Each row is a point on a landscape with many valleys, with its height.
From any point a ball takes the steepest step (drop divided by distance) to one of its 2 nearest points. It stops when none of these is lower. Distance is the straight distance between rows; heights are no part of it.
z418 (h 58.7): [  4   3  12 -14   5   3  -1 -11  10  -5 -22  -1 -15   1  -5 -19 -17  23
 -11   5  -5   8  17   2  -2  -4 -19 -20]
z118 (h 33.1): [ -8 -29  29 -33  37   8   7   0   5 -22  -5  -4  -2  17  12 -38 -37  13
  21 -30 -16  10 -13  -2  33  35 -17 -25]
z404 (h 60.1): [ 28 -24 -19  24  37 -34  45  35  -1   4 -16   5  22  22  10  28 -26  21
  -8   0   4 -16  -7 -14  19 -24 -11  13]
z410 (h 53.7): [ -5  38 -27 -31  -6   1  -4 -10  25   1 -34 -19 -23   7  -2  20   5  -1
 -11  13  32  44  16   6  -8  -2  19 -25]
z851 (h 53.4): [ 16 -45 -24 -12  31 -42  46   1  12  -4  -9  10 -42 -33  -8   1  12   0
  22  22  -9   5 -13  19   8  24  32 -29]
z654 (h 36.7): [ 11  -2 -18  11 -30  -4  13  38  -8   9  -5   0  28  -3  10  27  18 -18
 -26 -28  28 -24  -4   1 -26 -45  16   6]
z810 (h 15.3): [ 19  -1  -4 -12 -36   7  -1 -34  23  -5   4  18  22 -23   3  13 -50  -4
 -15  28 -27  11  26  -3  25   8 -39   5]
z67 (h 46.2): [ 49   4  11   9  25 -18  25 -31  15   0 -39  -6 -18   4  -6  32 -56  36
 -17  23 -24  24  36 -10  15  -3 -41  -1]
z619 (h 61.9): [ 34 -25 -15  22  22 -34  58  23  15  -9 -20  16   6  -2  19  57  -9   3
   5 -10  13  -7   4 -22  24  -9   5   1]
z308 (h 27.3): [ -1 -27  31 -12  39   0  19  14   7 -13  -9   6 -21  -3  -2 -31  -6  13
  19 -17 -15   5 -18  -1  19  35   8 -22]
z918 (h 54.4): [ 15 -14   9  15  -6  -8  -3  12 -17   7   9   7  10 -20 -13  -2  14   5
 -14   7  -1 -32   2   8 -24 -27 -16  18]
z158 (h 50.1): [ 12  -4  26 -27  33 -19   9  20  -2 -26 -12 -11 -26 -28 -42 -13  13  13
  -9  27  -7   0   0  18 -25  12 -19 -36]
z58 (h 14.6): [-14  -7   6  51  54 -21  14  10 -20  -4  19  16  10   4  16  -6  -2   5
  47   2 -25   4 -24 -35  26  42   7  33]
z853 (h 31.5): [ -1  28  18   7   7  34   2 -19  14  -4 -42 -15 -21  31  15  28 -19  -3
  26 -56  28  -2  18 -50  -4  17  -5 -15]
z184 (h 13.6): [-19 -15  39  27 -21  11 -16 -17 -12  11  26  26   5  -9   3 -15   9  -8
  15 -21 -12 -36 -13  -8   3   9 -18  37]
z403 (h 39.6): [ -5  21  13  16  22  -3   2 -30  -7  13 -33 -21 -38  27  -5  -7  12  23
  10  -4   6  11  12 -10 -23   8  15   9]
z104 (h 49.1): [-28 -21  39 -21   5  22 -26  -3 -17 -18  35   2   9   3 -11 -63  -7  -5
  15 -10 -29  18 -25  11  16  41 -17 -17]
z515 (h 42.9): [  6 -35 -12  22 -24 -11  14  16 -34  17  19   8  16 -15   4   0  38  -6
  25  -7  -7 -42 -29   2 -22 -29  28  49]
z463 (h 56.1): [  7  -2  12  21  16 -16 -10  -6 -18  -2   2  -4  -1   9 -18  -2   0  28
 -29  23 -19   1   3   5 -27 -19 -17  18]
z318 (h 55.2): [ -6  -6  21 -23  29  -4  -7  64 -26 -22  11 -15   2  -1 -30 -18  31  -7
  -3   0  17   2 -39  10 -17   2  10 -30]
z985 (h 51.5): [-30 -32  28 -29 -22  38 -27 -22   8   8  21   9 -29   1  -4 -65  16 -13
  11 -28 -15  -6 -11  37   6  15  13 -29]
z110 (h 51.4): [  7  11 -34   7  25 -36  11  10   5  -6  -1   3  15  -8  14  25 -12  11
  -2  31   0  12  -4 -14  22  -4  -2  17]
z179 (h 46.9): [  4  23   7   5 -36  27   9 -40  16   1 -32   8 -16 -10  14  31  -2  -3
  18 -31  18  13  31 -31   0  23   6 -13]
z337 (h 45.9): [  3 -19  17  33  12 -17  23  18 -31  11  -2  10   5  -1  -2  -4  27   0
  21 -17  -5 -35 -33 -22 -25 -10  13  34]
z594 (h 19.8): [  7   9  11  38  13  13  13   2   9  -6 -18  10  10  15  11  29 -42   2
  18 -31   1 -17   5 -53  20  13 -16  15]
z913 (h 63.2): [-11 -11 -22 -23 -63   5  -5 -29  24   7   6  20 -17 -27   8  -7  18 -29
   0  13   2 -16  13  41 -10  -4  25 -34]
z534 (h 21.2): [ 31 -10 -39 -11 -48  -6  17 -27  18  30 -29   5   2 -10  -5  15 -10   5
 -34  20   0  -6  25  27 -12 -48  19  -3]
z160 (h 40.0): [ 21 -14 -24  17 -23  -5  24  32 -34  11   4  -9  25 -21   7  20  29  -4
  -6 -19   4 -36 -10  -6 -34 -50  16  39]
z290 (h 44.7): [ 20  16  -4 -25  52 -29  14  16  22 -17 -33 -37 -45  11 -15  16 -10  28
 -22  24  27  26  10   1 -11 -16  -4 -30]
z678 (h 72.5): [-20  38  -4  -1  26  12 -26   9  -9  -3   4 -28  15  42   7  -2 -16   3
   0  -1  13  34 -16 -19  16  14   2  -2]
z165 (h 61.0): [-16   4   9   3  -5  -7  14  42 -21 -16   9   5   4 -18   6   9  44 -27
  18 -32  16  -9 -34 -11 -21   6  28  -7]
z697 (h 19.0): [-18  -6  43   6 -25  30 -25 -36  -6   3  33  26   2 -10  -3 -19   9 -14
  10 -24   0 -33   8  20  11  11 -24  21]
z260 (h 52.1): [ -1   3  14   4 -25  16 -15   3 -14  21  28   4  13 -13   0 -14  29 -12
 -17  -7  15 -38  10  26 -15 -26   4  10]
z782 (h 78.5): [ 10  13 -28   2   9 -30  12  37 -38  -2  -2 -18  -1 -23  -9  24  41  -7
   4  17  12   1 -24  -6 -41 -29  16  29]
z512 (h 31.2): [ -5  -3  19  12  23  16  -5  37  -2  -4  -3  -9  16  24   2  -2  -7  -2
   1 -26   5 -10 -19 -21  11  -3  -7  -7]
z854 (h 70.6): [-27  48 -34  16  19   6 -30   3  12  11   1 -24  12  52  31  11 -13   0
  15  12   3  32  -6 -21  21   7  26  17]
z685 (h 80.4): [ 29 -18   0 -11   3 -24  25  73 -18 -10  -2  -6  16 -16 -16  30  22  -4
 -19  -8  25 -31 -11  10 -44 -46 -16  -5]
z135 (h 72.4): [-18  15  -7 -10  27   3 -10   7   9  -6  -4  -4  -1  21  13 -20 -16  13
   6   3  -5  33  -6  -4  28  12   9 -11]
z878 (h 31.4): [ 10  36   3 -10 -15  35 -38   8  -7  -5  24 -28  56  14 -12   6 -15 -14
 -43 -19  31 -25  31   7   5 -29 -45  -5]
z601 (h 18.7): [ 16   0  13  13 -35   2 -10 -64  15  14   1  22   5  -4   5  24 -35  11
 -19  31 -26   2  46  -2   4  -7 -39  20]
z953 (h 27.5): [ -5   5 -22  21  43 -29  13 -11  12   0 -11   6 -22  18  23  24  -9  19
  33  -5   2  22  14 -20  28  25  18   8]
z169 (h 44.4): [  9  26   9  -9 -13   0  -2 -44   8  -4 -30  -5 -28 -18  -8  22   3   2
  17  -4  11   9  29 -16 -18  22  -3 -11]
z510 (h 30.0): [-29 -30  -5   3 -61  33   0   9  33  14  18  21  23  13  22 -16   2 -25
 -18 -26   3 -14 -14  30  22 -14  42  -8]
z536 (h 60.3): [ 14 -42   2  -4 -22  -1  11 -23   7  24   0  24 -20 -19 -22 -38 -13   3
 -20  28 -25 -25   3  44  -1 -20   1 -18]
z819 (h 25.8): [ -9  12  21  17   8  30   9  -5  10 -13 -20   1  -1  22  18  17 -23  -6
  27 -55  17  -9  -2 -55  14  23 -15   1]
z552 (h 53.6): [ 25 -18 -41   3  -5 -28  28   9   3  17  -4  10  23 -25  10  25 -17   9
 -12  39 -16  -2  -7  -1  10 -30   6  29]
z361 (h 13.0): [-15 -22  16  29 -46  17  -3 -13   0  16  21  43  18 -10  16  -2  -1 -15
  20 -23   2 -40 -16  -3  18   0   2  36]
z836 (h 44.8): [-31 -15  42 -10  23  15 -26   3 -17  -8  43  -2   4  41   3 -62 -13   9
   4 -13 -30  21 -28   5  24  29 -16   0]
z600 (h 48.8): [  1 -45  21  16  20 -17  35  33 -16   1 -10  15  -5 -15  -7  -4  23  -6
  23  -8  -7 -32 -40  -6  -6   8  33  15]
z453 (h 27.6): [-31  11  29  22  27  13 -36  -3 -32 -19  46  -7  15  21  -8 -13   1  -2
   9  15 -27  16 -30 -28   0  38 -23  28]
z549 (h 41.6): [ -6  35 -27 -29 -36  27 -52  13  -7   3  33 -27  44  -6  -3   2  15 -19
 -31  16  27   8  12  29  -1 -28  -6 -17]
z351 (h 52.4): [  2 -16  13 -23  15  -4   9  30  -4 -13  -6  -5 -18 -17 -20 -23  16  -6
  -5   7  10   0 -22  15 -11  -1  13 -39]
z46 (h 81.1): [ 33 -31 -13  -8   7 -23  34  61  -1  -1 -20  -7  19  -9 -13  34  -5   3
 -32  17  14 -31  -6   4 -27 -54 -18  -7]
z221 (h 43.0): [-18 -22  21  -4 -32  18   9 -10   5  11 -14  11 -26  -8   2 -13  25 -11
   7 -39  15 -24  -3  22 -12   8  33 -26]
z226 (h 49.9): [-25  14   8 -27 -29  16 -47 -18  -9   5  58 -14  16 -16 -14 -45  29 -32
 -13  26  -4 -14   3  58  -2  10  -6 -10]
z863 (h 45.0): [ 34  11  22  11  39 -27  19 -12   1  -4 -37 -16 -27  14 -14  35 -27  38
 -23  21 -11  10  31 -27 -17  -6 -39   3]
z309 (h 60.4): [  7  12  24 -15 -10  28 -12 -14  13  -3 -20 -15  -9  18  -7 -14 -15  10
  -7 -33  16   2  29  -8  -5   0 -28 -20]
z448 (h 57.1): [  1 -57  10  13  -6  -9   9 -30 -12  25  19  13 -17  24  -9 -45   1  27
 -12  20 -44 -23 -22  44  -7 -25  13  39]
z217 (h 25.9): [ 19  29  -4   2 -31  13 -11 -38   3 -15 -11   6  17 -28 -10  37 -21  -6
   1 -14   0  -3  38 -34  -4  16 -49  14]
z760 (h 50.0): [ -6  21  -9  -2 -65  30   4 -31  16  -7 -18  10   1 -25  19  48   7 -33
  16 -36  28  -7  33 -13 -16  20   9  -6]
z486 (h 39.1): [ -7 -40   9  -8 -37  10   8   3  -1  16  11  19 -19 -14   1 -31  34 -19
 -11 -21  10 -34 -10  40 -17 -12  34 -33]
z941 (h 32.8): [ 14  19   8 -21 -24  35 -23 -15   6  -4  18 -13  34   5 -15   2 -28  -6
 -50 -10  16 -18  48  20  11 -19 -48  -4]
z991 (h 68.8): [-16 -27 -31  13  38 -37  14  13  11   4   6  15  -5  13  19 -28 -19  19
  17  28 -24  26  -3  16  47  18  23   1]
z64 (h 42.5): [  8 -22   1 -26 -26   9  11   3  -6  14  -1  -7 -28 -28 -28 -28  34 -14
 -19  -7  19 -29   0  44 -25  -8  15 -53]
z880 (h 39.9): [ -3 -10  25 -21  13  23   3  15  18 -10 -34 -14 -14  24   8   4 -12   9
   9 -32  18  10   6 -13   2  11   1 -35]
z492 (h 61.8): [ 13 -27 -28 -11 -41 -14   6 -22   1  25  -4  12 -21 -28 -14 -11  18 -14
  -2  26 -13 -19   3  37 -16 -12  20 -10]
z979 (h 45.2): [ 13 -25  32 -26 -18  12  12  -7 -10   4  12  -2 -28 -44 -32 -28  27 -26
 -12  -7   9 -54  21  48 -23   2 -17 -44]
z471 (h 31.1): [-16   1   3 -40 -21  40 -25 -29   9 -21   0   1  22  -1   5 -14  -9 -27
  15 -23  14  17   8  -5  11  31  -6 -25]
z615 (h 32.6): [-12   7 -21 -22 -39  21 -36 -43  33  -6   4   7  23  13  10 -15 -42  -7
 -25  18 -11  19  36  19  26 -10 -21  -9]
z519 (h 65.0): [  8 -35 -24  -3  45 -55  43  31   9 -39   6  18  -8 -18   0  20   3  -5
  15  12  11  25 -12  -4  32  19  18 -15]
z520 (h 39.0): [-21  -8  36 -25  28  11 -12  11  -1 -12  13 -17   4  46  12 -53 -33  25
  11 -31 -24  22 -20  -3  22  19 -14 -20]
z984 (h 24.2): [ 33  -7 -27 -10 -56   3  15 -28  21  26 -23  18  11 -19   9  37 -12   0
 -32  -1  18 -23  40  14  -9 -43  -2  -4]
z934 (h 37.1): [ -8 -23  24 -11  36   9  19  50  10  -3 -11  -1   0  32  16 -10  -3   0
  12 -46  12   1 -16  -3  15   7  13 -35]
z920 (h 53.3): [-28 -16  23 -31 -16  30 -36 -12  -5  -3  39   1  -2  -1 -22 -67   8 -21
   1   0 -17   2 -21  46   7  24  -5 -34]
z25 (h 50.2): [-14  60 -14 -14   8  15 -32 -34  17   1 -21 -34  -9  46   7   6 -13  19
 -11  21   5  58  28  -5  -1   4  -1  -7]
z352 (h 22.6): [  7  28   4   8 -37  27 -17 -45  21   8  -4   6   9  -1   3  20 -25  -1
 -12  -8   1  -5  43  -8  10   1 -30   9]
z398 (h 43.7): [ 25  12  17   4  31 -29  12 -25 -16  -1 -35 -21 -28  16 -31  22   2  40
 -21  27  -3   4  26   1 -40 -15 -15  -1]
z739 (h 72.3): [-20  44 -26  12  -9  14 -22  -3  15   2   0  -6  18  22  21  24 -15 -17
  20 -10   8  17   1 -34   8  13   8  19]
z817 (h 5.8): [-14 -36   4  23 -25  13  11   0  14  13  21  42  27   0  22 -10 -25  -9
   8  -8 -20 -21 -16  -8  46   3   3  34]
z88 (h 56.6): [ -2 -12  -3  -6  -5  -1  25   3   9  -1  -6  21 -11 -30   4  11   2 -12
  16  11  -2  10 -10  -3  15  23  16  -7]
z790 (h 23.0): [ 18  35  -4  26 -18  12 -13 -19   5  -9  10   5  29 -16   1  44 -27  -3
  -8  -2 -12 -11  28 -40 -11  -4 -57  35]
z723 (h 42.2): [  4  10  11   3  35 -24   8 -32 -15   8 -31 -29 -47  24 -16  -9  13  45
 -11  26 -14  24  14  10 -44  -4   5   7]
z647 (h 52.6): [ -5   1 -10  -5 -73  20   4 -30  25   3  -2  32   8 -28  24  22  -3 -35
  12 -18   6  -3  17  -1  13  17  17  -6]
z829 (h 44.6): [  0  13 -11 -31  -8  14 -44  16 -10  -7  34 -14  27 -10 -24 -20  12  -9
 -33  16   8   8  -3  28   4  -4 -14 -23]
z822 (h 54.7): [  1 -15 -17  -6 -36   3   9 -18  22   7  -3  32   5 -31  17   8  -6 -21
   9  10  -6   3   9  -2  14  12  16   3]
z495 (h 25.0): [-19   1  19 -16 -41  39 -36 -39   5  -9  26  14  17  -7   3 -18  -4 -26
  11 -30  10 -10  15   6  22  18  -9   6]
z385 (h 47.0): [ -9  20  -2 -37 -18  11 -44  18 -21  -4  53 -28  25 -31 -27 -26  34 -22
 -18  28   8  -2  -5  48 -16  -5  -6 -25]
z234 (h 64.9): [-14 -18  -6 -30 -44  25  -8 -32  24  10   2  11 -36 -23  -3 -33  11 -24
   0  -3  -1   1  12  39  -1  22  20 -55]
z189 (h 42.3): [ 15  24  14  20  -9  -2  -3 -44  -4  13 -36  -8 -20   8  -3  19   1  22
   5  -1   9   3  29 -14 -23  -4 -10  15]
z303 (h 35.1): [ -1  23  11   9  76 -22  -7  30 -25 -34  25 -30  11  24 -21   4  -3  11
  -4  27 -14  32 -24 -28  -2  23 -31   2]
z528 (h 14.4): [ 13  12  35  50  12  10  18 -28   2   3 -14   9   2  15   1  35 -43  15
  16 -20 -21 -16  11 -61   6  15 -41  26]
z129 (h 34.5): [-22 -28  -4  -5 -59  35  -5   2  20  28  18  17  -1   4   6 -31  17 -24
 -17 -28  12 -18  -4  44  -1 -24  26 -23]
z798 (h 15.0): [ 28 -25 -13  10 -13 -21  18 -35 -14  14 -12  -1 -16   5 -14  -4   1  23
 -16  45 -34  -3   5  21 -26 -29  11  30]
z149 (h 29.4): [ -2  13  -5  -9 -28  32 -34 -41  13 -10  22 -12  28  22   1  -7 -40  15
 -46  10  -2  14  45  17  16 -14 -48   3]
z138 (h 18.1): [ 34 -14 -28  -4 -27 -12  15 -38  -7  27 -22  -5 -17  -3 -24   3   9  22
 -29  37  -7 -14  28  34 -29 -47  10  10]
z163 (h 18.0): [  5 -15  -8  16  -3 -12  19 -28  27  17  -9  27  -2  10  33   2 -35  13
  14  14 -20  11   8  -7  47   7  17  17]
z821 (h 39.3): [ -9  41  14  -4   6   7  -1  10 -12 -16 -28 -11 -27   5  -8  26  31  -7
  22 -32  36   4   4 -29 -30  15   9 -20]
z299 (h 47.6): [ 10 -27  28 -14 -21   9   3 -34  -2  22  31   9 -20 -36 -22 -26  26 -10
 -11   4 -12 -56   7  59 -15 -10  -9  -8]
z205 (h 27.1): [  0  35 -16   7 -28  22 -43   7   0  -3  37 -11  53   1   0   7 -15 -22
 -24 -11   6 -15  13 -16   5 -17 -44  22]
z343 (h 23.2): [ -1  -2 -31  20  17 -18   7 -13  23  -4  -9  18   3   9  26  22 -23   3
  27   5  -5  20  17 -17  55  24  10   4]
z949 (h 49.8): [  5 -10  20 -10 -26  15  -9  -2 -18  10  38  11  12 -44 -12 -19  31 -25
  -3  -9   4 -49   7  40 -14  -7 -16   2]
z667 (h 47.5): [ 27   1 -11   2  21 -16  21   4  22   1 -27  -3   1  -1   0  26 -45  26
 -25  24  -3  10  25  -8  23 -15 -28   0]
z107 (h 8.6): [-24  -1  36 -13  45   8 -14  13 -10   2  -6 -15 -25  32  10 -43  21  11
  48 -24  -7  31 -24 -13  20  42  23 -22]
z856 (h 66.9): [  3 -44 -47   2  32 -45  35  28  19 -12   3  25   2  -5  14   2  -2  15
  13  19  -7  18 -12  17  44   6  30 -13]
z250 (h 6.8): [ 30  -1 -18   8   2 -28  28  -5 -20   4 -17  -8  -5 -19  -6  36  10   8
  16  28 -12  -5   3 -15 -28 -22   8  41]
z557 (h 47.4): [-25 -23  32  -6 -37  32 -14  -9   1   0  22  25 -12 -17  -1 -36  18 -21
  22 -28   2 -25 -19  18   5  19  19 -20]
z242 (h 53.5): [ 14 -54   9   4  14 -29  32   8  -9  21  -3  24  -3 -13  -7 -25  -8  11
   3  22 -29 -10 -28  16  13  -1  14   3]
z658 (h 79.5): [ 17   4  -7   4  18 -19   8  51 -31 -11  -4 -14  14 -18 -15  27  26  -1
  -2  -2  14 -20 -21 -16 -36 -27  -6  14]
z956 (h 31.6): [-19  17  35  11  51   1 -28  13 -39 -27  33 -24   9  14 -20 -11  10  11
  -1  18 -23  27 -30 -36  -7  39 -34   6]
z454 (h 57.3): [ 11  -4  12  -7   5  -7  -7 -28  -2   2   2  -6 -16   2 -19 -11 -14  33
 -36  31 -26  19  23  15 -20  -5 -26  -8]
z766 (h 55.0): [ 13 -23 -16 -18   1 -18  25 -21  19   4 -13  20 -39 -38  -7  -6  -3  -3
  19  35 -24  12  -6  19   6  27  20 -25]
z82 (h 18.3): [-15   6  23  34 -17   1 -25  -9 -19   8  40  15  17   4   4 -10  11  -2
   4   0 -19 -15  -9   1  -4  -3 -32  43]
z573 (h 19.4): [ 15  24   3  40  -7  25  -1 -29  14   6   2  12  28  13   9  39 -51  16
  -5 -10 -16  -6  22 -51   7  -8 -46  29]
z781 (h 24.7): [-13 -15 -15   7 -48  25   9  22  24   5   8  20  35   6  26   1 -11 -20
 -15 -27   6 -14 -10   2  27 -16  15   9]
z928 (h 19.7): [-21 -11  16 -19  25   8  -9   6  -1  -5 -10  -1 -28  -3   4 -37  15  -6
  32 -13  -5  21 -20   3   7  37  35 -25]
z535 (h 42.8): [ 16   0  -8 -17  41 -28  14  29   1  -7 -30 -11 -12  -5 -19   6  -2  21
 -24  30   8  11  -9   5  -8 -14   2 -16]
z3 (h 68.5): [-27  39 -32  16  16   4 -23  33  -1  24   8 -16  14  49  25   8  16  -7
   5  -1  24  27 -25 -14  17 -11  46  11]
z284 (h 63.8): [-18  14 -24   4   4 -15  13  41   1 -10  14  -1  16  -3  28  23  29 -36
  21 -17  13  15 -31  -9   6  11  37   7]
z501 (h 22.9): [ -9  15   3  23 -24  16 -27 -10  -2   6  35   6  35  19   8  -4 -21  -2
 -20   1 -12  -5   7 -15  13  -8 -34  39]
z669 (h 58.4): [ 12  -6 -34  31  30 -27  27  60   4   0   3   4  36  -1  20  41  -6  -2
  -5  -2   8 -13 -12 -26  17 -26  -4  29]
z802 (h 66.2): [-16  21 -29   2  -7   6   1  33   0   4   3  -4  21  15  19  17  10 -17
  -1 -10  22  19 -19  -7  12  -9  37   0]
z200 (h 58.3): [ -9   3  17 -15  22 -11  17  63 -11 -28  11 -10   5  -4  -8  13  41 -24
  12 -32  30   7 -44  -7  -9  11  17 -29]
z305 (h 73.9): [-27  49  -7  20   0  14 -36  -1 -10  -2  18 -11  22  15   5  12  12 -23
  24  -5   9  12 -16 -33  -7  18   2  23]
z671 (h 51.1): [ 15 -42   7   3  29 -29  44  20  -2  -6 -19  14 -17 -22  -7  -6  13   7
  15  15  -4 -15 -28   5   1  10  29  -4]
z897 (h 77.2): [-13  20 -26   2   4 -19   0  17 -34   3  -8  -4 -15 -14   7   9  52 -13
  26  10   3   8 -26 -13 -30  -2  38  24]
z840 (h 58.8): [ -3 -41   1  -2 -11  -7  -2 -15  -5  27  24   9 -11   3 -24 -56  10  11
 -33  27 -24 -32 -11  53 -15 -30   6   3]
z693 (h 55.3): [  4 -45   5  14   2 -22  19  -6 -14  15   6  19  -7   2 -10 -26   5   9
   8  23 -27 -18 -21  19   1 -17  35  34]
z699 (h 75.6): [-19  37  -7   8 -13   0 -27   2 -19   8   4  -6  -1  -5   3   3  33 -15
  15   1   9   0  -5  -9 -25  -2  25  21]
z906 (h 56.5): [ 20   6 -59  16  -8 -16  24  48   7   3  -5  -7  31 -16  22  49  -9  -4
 -18   4   9  -5  -7 -22 -14 -46  -1  34]
z547 (h 35.6): [ 10  27  26   5  10  15  10 -11   3  -5 -48 -21 -38  12   3  24   8  11
  20 -48  34   5  22 -35 -29  18  -2 -19]
z777 (h 22.5): [-29  17  20  33  33  -6 -18   0 -24 -15  31   6  18  -4   7 -10  10  -6
  35  11 -24   9 -32 -42   0  44  -5  35]
z223 (h 36.4): [-10  -7  10 -41  10  27   2   2  16 -23 -19  -3   3   1   6  -5 -10 -14
   8 -32  15  23   0  -7  18  25   1 -42]
z443 (h 66.8): [-11 -37  14 -25 -28  17   5 -32  21  24 -10  11 -58  -8  -3 -57  13  -3
  17 -13 -21  -2  -7  35   9  26  24 -40]
z569 (h 28.1): [ 12  13 -12   4 -43  12  11  -1  19   4 -23   0  18 -13  16  45 -12 -10
 -30 -28  26 -20  34  -7 -16 -34  -4  -3]
z910 (h 38.9): [  0  26 -35 -25 -54  14 -39  -5   7   4  31  -6  33 -26   9   8  10 -25
 -20  19   8   2  25  21  -5 -16  -1   5]
z469 (h 46.4): [  0  29  10 -17  13 -25 -11   3 -39 -17 -14 -23 -37 -35 -38   2  48   5
   7  12  18  -3   2   8 -58  -1  -2 -15]
z962 (h 48.0): [ -7  47   9 -16  31  11 -33 -10   0 -10 -24 -47 -25  45  -5 -11   3  23
  -3   2   9  53  14 -13 -17   7  -5 -18]
z278 (h 15.6): [-33  11  20  16  54  -8 -14   7 -21  10   5  -6 -20  30  15 -37  16  11
  45  -9 -18  29 -29 -18  10  36  34  13]
z793 (h 26.3): [  6  28 -11   1 -23  22 -18 -25  17   3 -11  -3  14  28   5  12 -56  21
 -33   7  -3  21  40 -10  10 -20 -32  12]
z40 (h 40.4): [ 10  -2  -1  -7  60 -30   5  52  -4 -26   3 -18  11  10 -18   1 -10  14
 -22  26   5  15 -18   4   5 -17 -19 -10]
z576 (h 52.5): [-15 -16  -7 -33 -29  29 -37 -13   7   3  39   6   1 -13 -21 -55   6 -21
 -11  14  -8 -16   3  50  10   7  -4 -28]
z725 (h 43.4): [  0  24   5   2   2 -13   3   7 -33  -3 -15 -14 -28 -23 -11  22  49  -4
  11 -22  32 -14  -5  -6 -48  -6  12 -10]
z36 (h 51.9): [  0  41 -13 -20 -13  12 -15 -32  30   6 -40 -22 -35  19   4   8  -5  18
 -17   6  15  35  40   8 -13  -8   6 -21]
z480 (h 3.7): [-15  -5  16  29  80 -26  10  23 -23  -9   6  -3 -11  26   8 -25  13  20
  40  -8 -13  13 -22 -26  13  32   8  11]
z792 (h 70.5): [-17  -7 -16   1  50 -15  -6  22  -6  -4  15   4   3  20   7 -32 -18  15
   7  26 -17  33 -14   8  41  12   9   0]
z612 (h 48.3): [ 19  -3  28 -10  26 -23  -1  10 -34 -26 -12  -9 -32 -29 -38   2  32   5
  10  16   1 -12  -3   3 -39  13 -23 -13]
z586 (h 19.1): [-20 -29   4  15 -50  18  18  17  10   2  18  37  34 -21  28  -1  10 -37
   6 -41   2 -30 -19   2  14   0  14  20]
z523 (h 63.5): [ 36 -18 -19   4  43 -55  43  11  12 -31  -6  16 -17 -20   0  44  -9  -1
  17  11  22  13   1 -22  27   8  -1 -10]
z93 (h 11.4): [ 22  -2 -24  10  17 -26  26 -17 -13  12 -22 -16 -20   7 -14   8   6  25
  -3  37 -14   5   2   5 -19 -24  24  34]
z146 (h 35.9): [-13  22 -26 -13 -38  16 -37 -13  24   2  14  11  31   5  16  -7 -14 -12
 -17  27  -4  11   9  18  20  -9   3   6]
z334 (h 12.5): [ -9 -30  -2   8 -11 -12  10  -8  19  13   9  26  10  -4  17 -19 -39   3
   3  16 -33  -3  -9  12  33   7   6  26]
z373 (h 36.3): [ -3  38   1  16  30 -19   1 -32  -9  10 -35 -13 -48  18   9  16  26  15
  40   3   5  30   6 -23 -22  24  34  12]
z30 (h 32.4): [ -1  26 -17  14 -31  18   5  20  13   9 -12 -12  25   9  14  42   1 -12
 -15 -36  33 -10   1 -26 -18 -30   9  -1]
z780 (h 54.9): [ 21  -1 -57   1 -26 -15  10  23   6   6   7  12  34 -33  17  26  -1  -3
 -16  33  -3  -4  -2   0  -8 -41  -6  29]
z156 (h 37.8): [  0  15   2 -10  65 -18 -13  46 -19 -37  23 -27  25  25 -22  -4 -30  18
 -23  32  -8  30 -27  -7  17   5 -45  -3]
z994 (h 32.3): [ -9  26 -10  42  48 -31  11 -15 -10   1 -11 -10 -25  20  12  21  22  13
  48   7  -2  21  -2 -30  -4  23  26  27]
z39 (h 46.3): [  2  27   8 -29  48  -9  -9   3   4 -10 -28 -38 -36  23 -12  -6  -4  33
  -8   8   4  45   3   5  -8   4 -12 -27]
z908 (h 49.3): [ 11  12 -32   5  19  -3  14  28  20  -6  -9  -5  26   5  11  30 -43   5
 -13   9   3   8   5 -18  37  -6 -15  12]
z763 (h 27.0): [ -6   8   9  24   1  17 -21  10  -2   0   5   1  23  21   1   3 -16   0
  -8 -12   4  -3  -3 -24   8  -1 -19  17]

Where does a ball stop that starts at each point below?
z36 | z480
z802 | z528
z135 | z817
z536 | z250
z110 | z817
z822 | z817
z410 | z480
z851 | z250
z469 | z528

Call two points neighbours if one is among the 2 nearest of the other. Go from one point of each pair to the other, from neighbour to neighbour, staying as low as possible. Name the highest point that can't be avoided.
z149 and z107 | z920
z184 and z149 | z941
z107 and z480 | z278
z352 and z528 | z217
